A landscape with many peaks, sampled at points; each row gives a point and its height.
A climber steps from a point to whichever of its 6 nearest points has the largest rise for the distance, and stops where none of them is higher. Distance is the straight distance between rows; heights are no part of it.
k_98 (h 577): 98 96 57 117 80 87 116 129 99 153 109 113 99 120 79 42 106 107 84 71
k_145 (h 466): 86 110 124 95 126 117 129 118 107 99 122 80 90 115 88 145 100 101 101 84
k_9 (h 163): 100 106 122 63 103 123 102 156 81 137 114 115 82 89 103 167 57 110 88 102
k_257 (h 601): 115 96 50 98 93 89 94 119 99 119 101 101 98 99 111 44 103 85 78 107
k_672 (h 620): 92 114 106 100 100 91 60 123 112 91 100 81 119 112 91 110 79 112 133 88
k_151 (h 536): 76 87 144 106 118 116 167 90 65 113 102 75 92 117 106 131 67 104 68 118
k_223 (h 540): 99 115 95 117 115 104 117 49 89 87 85 90 86 87 112 74 92 90 65 121
k_783 (h 624): 105 108 125 106 128 123 135 65 85 108 107 95 87 87 82 146 118 103 114 69
k_801 (h 474): 88 114 108 74 103 113 124 138 108 120 134 96 90 119 75 130 102 123 97 89
k_624 (h 557): 94 109 131 111 120 90 87 96 105 75 92 68 94 98 111 102 60 115 108 101
k_888 (h 539): 106 105 114 107 125 103 89 64 94 74 93 93 100 100 109 101 93 98 99 99
k_289 (h 464): 106 110 103 104 118 122 116 80 110 111 101 105 91 95 77 104 119 95 106 68
k_821 (h 431): 105 91 154 95 121 113 119 73 81 88 87 83 94 91 90 157 84 114 119 95
k_522 (h 591): 83 95 117 124 119 110 149 70 80 107 83 73 76 95 102 99 87 102 64 105
k_249 (h 592): 79 124 98 86 109 102 143 130 109 119 125 92 76 121 83 123 104 114 86 75
k_845 (h 570): 101 113 65 82 94 74 68 115 101 74 114 88 92 126 128 64 70 98 103 118
k_752 (h 598): 86 94 104 121 82 128 116 116 100 123 106 99 103 72 76 41 106 77 86 94
k_118 (h 521): 93 103 121 97 98 92 65 114 124 94 101 95 119 104 95 147 64 109 127 89
k_233 (h 599): 100 92 79 104 79 102 104 91 105 105 96 123 88 70 109 59 113 72 73 116
k_190 (h 465): 81 95 143 90 133 116 139 100 95 104 106 93 76 114 97 144 85 108 104 102
k_683 (h 533): 116 109 80 80 88 82 67 100 102 83 123 103 132 125 85 91 108 124 130 78
k_265 (h 584): 74 110 133 103 121 109 157 109 82 107 100 76 75 115 101 121 80 109 71 93
k_938 (h 492): 95 113 95 90 116 93 105 111 109 102 115 95 100 129 88 100 109 120 117 79
k_210 (h 388): 125 89 78 92 75 119 73 75 99 90 86 130 105 83 118 99 134 72 98 117
k_207 (h 369): 93 100 144 102 109 105 109 119 101 91 101 88 81 104 100 159 69 99 120 97
k_656 (h 627): 80 106 105 127 114 114 151 104 103 112 100 81 70 118 79 107 96 87 74 82
k_194 (h 251): 140 72 65 98 83 95 74 107 95 138 98 140 123 80 92 76 142 101 111 104
k_638 (h 413): 97 80 151 90 130 129 148 97 66 112 105 91 72 103 105 154 86 115 88 100
k_301 (h 571): 98 110 138 104 118 98 87 44 83 70 91 72 90 77 123 112 89 112 92 122
k_979 (h 490): 97 105 151 103 113 108 90 74 95 76 99 79 109 85 92 149 85 105 123 91
k_895 (h 500): 100 91 131 110 131 114 132 70 92 106 103 80 71 97 84 142 97 99 98 82
k_760 (h 572): 92 117 101 98 98 83 60 112 109 73 97 84 105 114 107 92 54 100 117 111
k_583 (h 580): 84 96 89 123 93 105 138 123 120 146 107 102 89 91 80 55 102 91 79 70
k_114 (h 479): 126 110 79 80 88 99 72 70 98 67 94 115 114 87 107 93 128 93 109 113
k_186 (h 565): 83 109 118 111 98 79 58 100 117 91 89 82 105 101 108 107 41 100 115 111
k_495 (h 548): 69 101 122 112 109 94 115 128 118 85 91 75 85 119 113 107 58 111 83 101
k_152 (h 467): 98 85 109 101 79 112 107 119 96 124 108 133 112 61 84 36 129 93 107 100
k_3 (h 602): 85 99 96 109 100 113 152 102 118 127 108 93 83 102 71 107 122 98 91 65
k_282 (h 545): 89 105 98 116 102 116 110 73 90 103 93 100 90 74 105 62 102 86 66 104
k_453 (h 505): 121 84 49 83 67 89 79 116 109 111 90 128 107 106 115 73 141 89 99 123
k_132 (h 562): 89 119 89 90 102 81 69 109 100 69 106 84 86 109 127 70 70 94 83 131
k_627 (h 543): 75 115 118 122 122 86 106 95 101 85 97 69 83 106 108 91 63 103 74 112
k_205 (h 639): 102 81 74 115 86 96 110 114 106 135 109 123 102 82 84 42 116 93 97 82
k_299 (h 441): 120 112 90 90 94 85 76 85 110 85 105 102 128 113 95 96 120 114 126 78
k_813 (h 524): 108 78 88 124 88 96 109 109 104 132 110 122 116 65 74 54 115 108 97 78
k_110 (h 541): 95 91 79 113 100 94 124 103 112 133 113 103 95 101 74 75 116 103 100 72
k_961 (h 563): 100 109 86 100 93 86 88 109 108 96 122 89 108 129 88 88 88 118 117 79
k_962 (h 542): 110 111 102 109 116 100 85 54 81 69 86 83 94 82 122 83 102 99 92 122
k_737 (h 432): 140 90 44 94 89 84 74 115 85 116 97 129 135 115 101 70 134 117 113 85
k_442 (h 564): 88 111 108 121 124 107 125 65 86 88 85 77 84 110 111 82 81 95 76 107
k_633 (h 261): 103 78 119 101 86 121 97 93 91 122 106 133 116 61 86 56 140 98 110 108
k_250 (h 534): 112 104 92 101 89 107 74 50 79 59 74 119 94 94 138 111 122 85 91 140
k_274 (h 519): 104 104 87 103 91 99 96 73 96 72 89 113 82 90 140 82 91 79 69 141
k_792 (h 512): 100 56 95 106 59 103 108 128 108 94 88 134 96 74 121 93 130 67 112 145
k_175 (h 342): 132 92 78 134 101 88 99 113 101 134 109 144 114 105 67 68 133 139 118 55
k_807 (h 537): 103 107 89 106 109 101 111 93 112 115 107 104 99 100 88 60 113 94 95 75
k_745 (h 559): 103 103 137 98 119 103 87 44 81 72 80 91 103 75 105 121 95 111 117 111
k_51 (h 531): 79 93 134 105 123 96 126 102 84 88 98 80 90 103 113 132 57 111 97 112
k_475 (h 546): 107 106 79 101 93 106 97 69 100 82 95 105 87 93 123 74 109 81 81 127
k_952 (h 581): 103 104 37 79 85 84 81 117 110 88 111 97 105 118 114 62 109 82 78 129
k_212 (h 525): 90 97 89 121 111 127 140 78 110 131 106 100 101 65 75 76 110 92 92 68
k_382 (h 320): 103 105 115 89 110 107 104 128 105 113 115 95 119 120 79 150 112 113 143 62
k_446 (h 595): 93 77 62 99 77 79 96 121 116 102 95 114 100 88 125 81 119 59 81 147
k_447 (h 414): 101 103 110 95 115 104 126 95 110 106 109 109 98 105 83 127 121 105 120 75
k_887 (h 600): 101 113 119 84 91 91 56 62 83 63 88 102 111 95 115 100 91 106 97 118
k_816 (h 561): 88 98 147 107 127 84 91 74 98 79 82 76 107 95 111 114 62 110 106 116
k_484 (h 513): 106 106 80 96 92 98 86 74 98 69 89 118 91 87 126 91 113 81 91 140
k_123 (h 511): 97 72 118 118 70 116 113 116 83 120 131 128 110 57 65 34 134 94 89 91
k_700 (h 208): 127 79 87 103 73 116 95 83 101 116 108 137 119 63 101 80 149 80 114 112
k_732 (h 555): 108 115 122 118 87 93 32 100 107 92 69 86 127 93 111 132 47 103 123 105
k_850 (h 330): 112 93 86 108 111 114 104 88 114 123 102 117 109 78 87 85 136 104 121 74
k_686 (h 458): 95 114 108 95 107 102 86 115 111 94 108 85 115 120 88 130 98 116 138 70
k_345 (h 615): 82 106 88 99 103 97 149 115 117 116 109 89 91 135 76 90 100 99 85 71
k_167 (h 499): 134 77 42 92 78 72 82 130 87 115 89 135 124 102 93 77 125 100 100 117
k_470 (h 430): 133 73 48 95 76 91 88 125 96 121 88 135 111 97 103 79 144 101 99 121
k_668 (h 589): 93 105 73 101 104 91 104 106 117 112 112 90 97 130 89 80 91 108 98 78
k_896 (h 583): 105 112 75 90 89 93 61 103 103 83 112 89 119 123 106 85 101 101 119 102
k_992 (h 29): 111 96 117 72 104 123 73 135 98 132 105 121 103 97 100 182 83 108 116 85
k_174 (h 206): 91 99 131 79 111 114 98 141 105 110 113 105 99 114 93 168 73 103 122 90
k_263 (h 544): 81 94 137 112 128 92 117 70 81 86 89 72 95 99 107 105 68 114 89 110
k_120 (h 613): 90 108 103 91 100 100 118 128 101 113 130 95 114 121 78 136 116 122 126 76
k_408 (h 547): 99 115 100 104 116 101 109 79 96 84 90 84 80 101 107 69 85 92 77 101
k_122 (h 593): 106 113 97 84 89 102 49 79 82 51 83 111 114 108 132 106 119 88 120 125
k_60 (h 412): 114 69 33 98 62 68 91 129 97 95 75 126 120 123 117 111 145 89 105 139
k_216 (h 641): 101 113 90 92 105 95 46 82 93 59 98 97 106 109 123 100 105 99 110 120
k_875 (h 549): 113 104 59 80 77 82 66 107 95 65 91 117 101 117 119 89 109 79 93 130
k_557 (h 510): 98 118 109 97 113 90 93 82 109 79 107 83 97 108 102 93 89 101 99 96
k_271 (h 392): 125 67 63 89 51 83 80 109 107 81 82 121 114 109 122 107 145 81 114 125
k_781 (h 535): 84 92 148 122 124 106 139 81 84 90 86 79 89 97 103 132 78 106 89 114
k_753 (h 349): 122 78 81 92 71 101 90 96 106 111 86 135 104 81 116 94 148 74 95 120
k_985 (h 491): 110 113 96 102 105 108 95 55 94 88 96 108 100 78 116 88 118 77 98 111
k_392 (h 471): 118 97 72 93 97 103 79 83 104 93 94 106 104 93 105 82 125 89 93 100
k_837 (h 596): 87 101 100 120 116 122 153 74 100 116 90 78 78 89 73 107 97 94 83 78
k_365 (h 582): 99 110 132 102 109 89 75 54 84 69 89 90 112 81 118 119 87 113 96 116
k_616 (h 456): 83 110 129 76 103 108 120 152 105 121 115 85 85 110 100 151 67 106 82 99
k_287 (h 558): 84 125 104 106 98 91 95 129 114 81 116 71 82 115 114 79 46 107 99 103
k_922 (h 648): 92 84 79 96 75 99 106 121 96 118 100 118 97 77 99 48 128 69 74 122
k_604 (h 244): 120 57 101 96 62 104 92 108 100 110 101 157 116 72 95 87 158 77 113 130
k_873 (h 518): 93 109 133 91 103 93 122 150 119 110 98 81 92 107 111 143 45 100 90 112
k_276 (h 356): 128 94 68 90 88 101 75 90 101 103 97 125 123 96 117 91 143 92 105 103
k_15 (h 594): 87 99 72 112 92 99 136 128 112 143 119 113 96 117 73 80 119 113 84 54
k_825 (h 514): 88 102 132 111 106 92 89 119 115 102 87 80 104 111 101 142 52 120 124 95
k_701 (h 439): 111 112 105 102 121 110 96 78 114 93 102 93 96 95 97 98 112 105 108 84
k_601 (h 597): 107 121 82 77 81 95 38 106 95 68 85 105 137 115 113 91 98 107 122 112
k_456 (h 590): 91 110 112 93 106 98 131 118 104 104 103 76 79 133 77 101 88 102 102 83
k_266 (h 560): 115 96 44 80 84 82 71 122 99 95 98 115 126 121 107 80 120 105 98 124
k_706 (h 301): 92 88 153 79 116 111 107 110 83 103 104 98 93 91 91 174 78 105 123 96
k_395 (h 585): 98 109 57 108 97 91 106 109 118 113 104 98 93 114 94 49 99 92 79 79
k_890 (h 504): 93 107 134 96 105 97 73 99 106 88 89 86 130 106 82 138 81 117 142 82
k_730 (h 552): 77 103 124 93 110 125 132 124 91 118 117 87 79 118 96 137 87 105 74 90
k_385 (h 459): 85 106 123 96 99 94 87 124 118 111 97 88 88 102 96 149 60 110 111 96
k_40 (h 421): 116 102 74 104 98 88 96 103 108 129 110 119 117 109 83 74 122 126 105 69
k_920 (h 578): 98 103 123 110 96 75 74 85 101 67 81 70 103 88 130 103 66 112 94 120

Where does a climber stop that starts at each point below?
k_616 | k_656
k_276 | k_922
k_194 | k_922
k_263 | k_216
k_737 | k_922
k_210 | k_922
k_701 | k_216
k_706 | k_216
k_51 | k_216

Call two points neighbours if one is among the 6 nearest of the other. Go from one point of each pair to the other, from neighbour to neighbour, staying as high as possible. Name the lowest point that can't be avoided.
k_120, k_922 | k_938
k_672, k_656 | k_845
k_205, k_656 | k_395
